A landscape with many valleys, sampled at points; each row gives a point and its height.
A ball rolls from a point to the lowest of its 2 nearest points, and stops where none of them is lower. Distance is the straight distance between rows; heights are no part of it.
gokur: [-16  22 -29  -1 -37  12 -27   5  -7 -35 -19 -22 -13 -48 -11 -10 -14   1
   2 -15 -30   0]  (h 2.66)
nede: [-22  -9  18  -2  36 -18  18 -22  10  24  25  25  20  -8  40   0  33   1
 -20  20  30 -41]  (h 5.09)
fegan: [ 20 -37  -6   8 -17  10  50  42   1  38  12  21 -16  19 -25  45  -4 -30
  -1  16  14  12]  (h 4.16)
Voma: [ 22 -30  10   9  10 -29  28  14  52  34  -2   5  12  17 -11  -1  -6 -26
  -1  -9  -8 -11]  (h 4.43)
Riz: [-43   0 -13 -20 -14  22  10  -5 -37   0 -24   2   4  -4  11  -3  19   3
  32  29  38 -46]  (h 3.54)
fikom: [ -4 -30  -8  19 -20  22   6   1 -32  11  -4   0 -14  -5   4   6   3   8
  11  19   8 -32]  (h 4.11)
Govom: [-12 -31  -2  54 -37  39  -7 -16 -41 -23 -12  10 -45 -12   9 -10 -17  16
  19  -4  -6 -12]  (h 4.19)
forag: [ -2  -1 -27  13 -11  -5 -16  -5  30   3 -22 -25 -18 -12  -2   6   4 -21
 -12 -48 -27  13]  (h 1.08)
fusu: [-22  79   5 -32  -2 -17 -28  -8   8 -13  -9 -18  15  18 -18 -15  34  11
  -7  -6  -2 -11]  (h 1.96)
mese: [  5 -37  15  42  22  -2  25 -14  28  42  31  32 -19 -32  27 -19   4   3
 -30   4   1 -20]  (h 5.60)
zorab: [ 32  -2  11 -22  13 -40  28  23  33  44 -18  -3  21  32 -10  -3   9 -32
   6  -3  -8 -16]  (h 4.80)
soze: [-28 -21  26   4  35 -18  22 -28   9  28   7   8  25  36  31   3  33   4
 -15   0  21 -15]  (h 5.44)
Tonuv: [  6  -1  15   5   7 -23 -18  -2  34  -9  -6  14  12 -41   2 -13 -21 -14
 -20  -8 -18 -20]  (h 1.78)
zugeg: [ 35  53  31 -41   9 -42 -11  13   5   7   1 -19   6   7 -17 -23 -24  -1
   7  22   4   7]  (h 5.53)
Tad: [ 18   7   6 -36  12 -11  -1 -10   3   1  28  -7  14   7 -11   6  29  10
 -11   0 -11  24]  (h 4.70)
Vek: [ 21  -2  -5 -20   2  -6 -13  33 -13 -34 -16  -8  23  24 -16   0 -60  -3
  16  30  16  24]  (h 0.74)
mukav: [ -6 -40   4  40   9   9   6 -12  28  24   1  11 -30 -23  17  -7  -1  -2
 -19 -17  -6 -14]  (h 5.83)
taz: [-55  24 -13 -25  -3  24   0 -24 -18  13  -1  -7  16  15  19  -4  59  11
  14 -24   0 -21]  (h 2.30)
domu: [-15  30   3 -18   9   2 -16  -7 -19 -40  -4   0  26   7  -5  -3  -2  10
  11  17   6   8]  (h 2.58)
Kun: [ 27  14  15 -29  -7 -26  17  45   3  12 -33   0  11  47 -43  22 -23 -38
  22  16  10  32]  (h 2.55)
Bol: [-30   7   2  24  23   9   6 -19 -18 -28  37  14  -1 -15  21   6   5  30
 -14   4  28  20]  (h 6.35)
bopop: [ 15   9   5 -19 -16 -23 -11   7  29  15  -4  24   9 -43   2 -25  -3 -10
 -28   3 -21 -47]  (h 2.57)
gesel: [-18  26   0   6  11  19 -24 -21   2 -43  27 -12  -2 -16   9  -2  12  31
   2 -38 -31  46]  (h 2.77)
puti: [  5 -11 -36 -10  -4   5  12  20 -16   5   0  -5   1  27 -26  27   1 -12
  10  16  12  18]  (h 4.78)
pim: [-50  10  -8   3  35   2   2 -30 -22 -13 -10   1  35  40  23   6  22  19
  19  11  25 -13]  (h 4.40)
duva: [-44  40 -22  -9 -11  22 -29 -23  -7 -20 -32 -12   4   1  22 -11  15   5
  20 -24 -18  -8]  (h 1.87)
Bev: [-28  23   8   7  37   1  15 -36 -28 -17  12   8  25  27  21  -2  29  23
  12 -11  21  22]  (h 4.65)
baru: [ 21   0 -20 -28 -31   6 -20  29 -14 -13  20 -19 -14 -11 -26  12 -10   4
   2  12 -15  35]  (h 3.21)
sebil: [-16  27  -2 -18 -12  -3 -16   4 -14 -60 -39  -3   7 -16  -6 -11 -20  12
   3  13  -3 -19]  (h 2.12)
bizum: [-25  21  25 -15  32 -11  12 -32  -4   6   9  -8  29  33  11  -1  46  17
   1  -9  -4  12]  (h 4.90)
rer: [-30 -29  19  56  31  15 -19 -24   9 -15  -7  11  -8 -11  20  -7 -29   7
  -5   9   5 -22]  (h 6.12)
Neve: [ -8 -42  13  57  35   0 -19  -4  37   9 -17  21 -11 -15  23 -19 -41 -12
   6 -10   0 -40]  (h 6.25)
Kub: [-38 -11 -18  -4 -14  21  -6  -3 -21  -2 -36  -8  13  16  13  11   7  -4
  16   1   3 -38]  (h 3.83)
dok: [-38   3  14  49  21  15  -5 -24  -3 -26   0  10 -15  -1  42   6  -8  25
  -5 -10  24  -3]  (h 6.24)
lazik: [ 24  12 -12 -30 -30  -5 -26  20  -5  17  31 -16  -8 -20 -17   9  18  -1
 -17 -18 -15  29]  (h 3.49)
lepa: [  5   8  21  -9  33 -33   5 -20   6  29  -9 -23  18  25  -5   5  30   1
  -2 -12 -13   7]  (h 5.08)
ruv: [ 27 -46   1  16   0   3  19  17  14  24  20  19  -5   0  -4   1 -36   0
 -16  26  18 -15]  (h 4.84)
notu: [ -3  36 -20 -27   3  17 -28   0 -12 -22   0 -21  24  12  -9   1  34   8
  29  -8 -24  27]  (h 3.22)
Pimo: [ 47  11  29 -30 -12 -38  -1  28   8  34  38   5   3   4 -19   5  14 -14
 -18  -7   3  39]  (h 4.24)
Nubi: [ 50  -4  18 -25 -16  -9  13  45   8  15  38  18  10   0 -16  12 -19 -37
 -15   9   9  38]  (h 3.87)
todu: [-16 -18  -6  30 -16  37   3 -25 -32  12  11   2 -38 -20  16  -5  21  14
   8 -12  -4  19]  (h 3.64)
vitov: [  1 -10  18  17 -33   6  18 -22 -19  21   9  26 -42 -41  19  -9  41   4
 -15  -9  -3 -37]  (h 4.74)
gesi: [  0 -16   5  22  13 -28 -17 -19  35  -1 -23 -13   1  -6   4   1   1 -11
  -9 -29 -26   6]  (h 2.11)
sulag: [ 43  25   1 -44 -26 -14  -2  35  22  27  43  -4 -13 -22 -18  -5  17 -18
 -32 -12 -13  15]  (h 3.85)
gif: [-29   9  -9  15  -2  23  11 -28 -10   4  14   8 -31 -18  29   2  36  36
  -7 -30  -9   9]  (h 3.30)
Riv: [-31 -26  23  35  45 -10  10 -40   2  18  20 -13   5  39  29  18  29   2
   0 -14   5  14]  (h 5.73)
zuli: [-21 -12   5  -1 -13   2  15 -11 -22  12  -1  -4 -18 -27  13   5  20   6
  -4  -4   0 -22]  (h 4.39)
suram: [ 24 -43 -10  36   9  18   8  14   9   1  25   4  -6  11 -13  20 -41  -4
   4  14  21  19]  (h 4.67)
rezuk: [ -9  51  -6 -32 -17 -21 -27  11  -2 -34 -38  -6  23  -8 -16 -12  -9 -13
  -4  21  -8 -33]  (h 1.57)
gadu: [-28  48 -14 -11  -1   4  -2 -27  14 -31   7  14   0 -25  19 -17  22  17
  -8 -28   5   2]  (h 2.29)
Vago: [-11 -16 -12  30  22  30  -5  -8 -17 -22  22  -7  14  25   6  13 -17  31
  18  15  -2  47]  (h 6.52)
sudo: [ 37   2  11 -31   9 -30  12  12  25  24  18  26  14 -20   2  -9   7 -13
 -24  -2 -27 -18]  (h 3.28)
vivet: [ 13  13 -22 -13 -44  15 -29  22 -13 -25  -1 -11 -33 -44 -32   9  -4  10
  -4 -12 -11  19]  (h 2.95)
nosi: [  6 -18  10  24  -3   2 -26  -7  30 -19 -24  13 -11 -34   4 -11 -50   0
 -11  -6 -11  -7]  (h 2.45)
tol: [ -6   4 -27  11  -2  12 -19  -8   6  -7   1 -28 -12   0   6   4   2   0
   6 -26 -29  42]  (h 1.88)
sige: [ -7 -15  18  49 -14  22  -2 -24 -25 -10   5  10 -34 -34  20  -9   1  30
  -4  -5  -5  -8]  (h 3.94)
vagav: [ 19 -28 -23  -5 -23  24  26  27 -25   4  14  -5 -15   8 -29  25 -23   3
  16  19  17  34]  (h 4.64)
nuve: [-29  65 -25 -31 -29   9  -7  -6  -5 -34  12   2   6 -33  -3 -30  21  15
 -16  -3  15  -4]  (h 2.80)
Nuvet: [ 33 -17  10 -17   7 -16  28  33   8  11   6   6  10  36 -32  29  -3 -38
  10   6  13  28]  (h 3.20)
lete: [-15  -7   4  -7  17  -7  28 -16   5   2  24  15   6 -13  16   0  24   8
 -17   6  14 -14]  (h 4.73)
Buvel: [ 20 -53  -2  42 -28  18  49  18  -6  41  16  29 -31   9 -20  20  -2 -21
   3   9  20  -5]  (h 4.37)
vofa: [ 37   6  22  -9  15 -52   1  19  45  34 -37  -6  24  10   0 -26  -9 -15
   8  11 -17 -27]  (h 5.20)
lege: [ 14  53  22 -11  16 -33 -30 -13  35  -3   8 -10  -7 -26 -12 -18  19   8
 -22 -31 -27  24]  (h 3.45)
lub: [  8 -35   0  16 -36   7  22  -9   3  33  11  -3 -48 -33   4 -13  24 -13
 -18 -23 -16 -18]  (h 5.05)
Babo: [ 12 -52  -4  43 -16  28  21  12 -33  16  15   4 -38   7  -9   3 -10   5
  12  16  16  -5]  (h 4.31)
sud: [ 27  54  18 -62 -16 -16 -24  20 -15   1   7 -19  20  13 -28 -10  -6   4
  -5  24   2  17]  (h 5.32)
Pafo: [ 29  -5  29  -9  19 -27  -1   9   8   2   8  -9   9  12 -14  -1  -9   8
 -15   1  -7  25]  (h 4.38)
Mave: [-24 -24   7  48   8  23 -15 -19  29  -6 -23  -3 -27 -11  26  -3 -16   2
  -6 -26 -16  -6]  (h 5.99)
dekem: [  2  69  16 -28  15 -31 -13 -12  19 -12 -12   1   2 -13 -17 -26  17  20
  -8  -4  -6   6]  (h 2.72)
Niz: [ 35 -15  18 -16  20 -34  13  -4  46  21  13   1  12   3   8 -15  -9  -1
 -21  -6 -11  10]  (h 3.90)
korot: [-27  47   0 -24  17  -5 -25 -20   8 -16 -26 -20  18  24   3  -6  23   9
  11 -28 -14  -4]  (h 1.19)
detu: [ 26 -33  -8  36  -4  -1 -13  16  31  -8 -32  -6   4 -19  -7 -11 -56 -27
   1  -5 -15 -14]  (h 2.90)
vin: [-32  23 -26 -11 -37  25 -21  -2 -12 -24 -35  -7 -14 -28  14  -5   9  -4
   8  -5 -16 -28]  (h 2.31)
nozod: [-21  -2  -5  -7   5   2  11 -21 -21  -1  -9 -14  37  16  22   7  15   7
   2  12  10 -18]  (h 4.12)
zera: [-25   9   3  10  19  13 -13 -26  -3 -25 -12 -14   2  12  22   8  11  14
   5 -36 -31  33]  (h 2.37)
vebid: [ 16  22  30 -24  22 -45  -2  -5  20   5 -37  -3  19   7   0 -20 -10   3
  -2  21  -5 -30]  (h 5.54)
Mif: [ -7 -48  -8  61  17  36 -10   0  -4   6 -17  -9 -34  14   9   2 -35  -4
  16  -5   9 -19]  (h 4.69)
pazez: [ 32  34   1 -52 -32 -27 -16  37 -11  14  21 -23   3  27 -31  14   7 -16
   5   7  11  21]  (h 5.13)
Lolu: [-13 -11  -8 -14  21  13   8   0 -38  12  -5 -24  33  59  -3  14  13  13
  39   4   0  22]  (h 6.66)
Zumen: [-20 -10 -23   6  22  38  10  -9 -38  -9  27 -19  27  46   9  11  11  17
  38  18   1  43]  (h 6.58)
tilud: [-10  35 -11   1   9  25 -23  -1 -28 -57  -5 -16  37  13  -2  -1   2  14
  38   8 -14  40]  (h 2.93)
Dako: [ 42  14  12 -28   8 -21   4  31 -11  -3 -28 -11  13  32 -29   5 -38 -17
  19  36  10   9]  (h 1.71)
nabav: [  8 -22  -6   3   5   5  -3   9  -6 -26  -9  -5   6   4  -7   7 -51  -2
  10  23  12  -3]  (h 1.49)
Dusos: [ -1  32  -4 -49 -14 -30 -13  21  -6  -5 -25 -13  23  10   6 -12   4 -26
  -6  14   4 -48]  (h 0.62)
Tebo: [  8 -43 -22  12 -18  10  26  24  33  27 -26  11 -13   4 -14   7  -8 -41
  -4  -5  -8 -30]  (h 3.61)
lenak: [ -9 -49 -17  59  -5  28  11   8   0   1  -1  -6 -17  23 -17  18 -36 -14
  14   5  12  17]  (h 4.52)
Lis: [  9  13 -27 -30 -28 -13  -6  25   0   8  -7 -21   0  30 -29  23  16 -22
   5  -6  -4   8]  (h 4.95)
goto: [ 31 -30 -14 -13 -22  -2  32  27  15  32   0  11 -21   3 -11  22   4 -31
  -9  13  10 -15]  (h 3.91)
fetif: [ 32 -29 -19  18 -43  23   8  23 -11 -11   9  -6 -48 -17 -38  18 -26 -11
   9   5   7  22]  (h 4.49)
naz: [ 17 -34  -6  39 -36  26  -3   0 -30 -23   1  -3 -47 -31 -17  -3 -37   7
  13   1  11  12]  (h 4.36)
pog: [  6 -34  23   4  16  -2  29   5  14  40  40  48   9 -21  17 -10   3  10
 -43  18  15 -29]  (h 5.33)
goti: [ 20 -35 -21  37 -21  12   8  13  16   3 -28  10 -18 -21  -1  -2 -27 -18
   4   3  -8 -32]  (h 3.29)
Pofa: [-35  25 -26 -24   5  18   8 -20 -45 -26  -8  19  29  -4   9  -8  15  14
  14  15  29 -31]  (h 3.23)
fama: [ 48 -30  17  -8   8   2  31  34   7  20  27  33  10  23 -27  19 -27 -25
  -3  23  25  26]  (h 3.57)
mepar: [ 27 -29  13   9   8 -26  37  27  28  35  34  39  16 -20   8  -8 -31  -4
 -23  14   1 -25]  (h 5.07)
toso: [ -4 -17   3  13  12  21   4 -17 -32 -11  40  11  10  -1  12  10   7  26
  -8   7  -1  40]  (h 6.44)
zuv: [  2  37   2   2   5  -7 -26 -24  29 -25  12  -2 -11 -33  -1   4  -1  11
 -16 -32 -18  31]  (h 3.17)
nifu: [ 37  34  47 -35  32 -38  -3  17   5   6 -36 -15  19  13  -5 -15 -34  15
   5  46  -2  -5]  (h 5.79)
sut: [-43  34 -13 -18  -7   5  -5 -20  -6  -1  -3   8  -8 -11  31  -3  31  11
 -12 -24  15 -24]  (h 1.62)
niken: [-21  20 -10 -16 -10  21   2 -16 -25  16  19  -3  -7  -4  -1   3  53  21
   0 -18  -9   4]  (h 2.81)
vupiz: [-26  57 -19 -32   5   0 -19 -14 -23 -48 -11  12  26   4   7 -12  20  12
  16  11  32 -10]  (h 2.92)
nugak: [-25 -45  -5  42  15  16 -25  -7   5  -4 -34  -3 -11  18  25  -2 -39 -18
  18   3  15 -46]  (h 4.86)

Where does a ball stop that starts at each point below?
vofa -> Tonuv
Buvel -> Tonuv
Mave -> lenak
zugeg -> sut
naz -> sut
Pimo -> korot
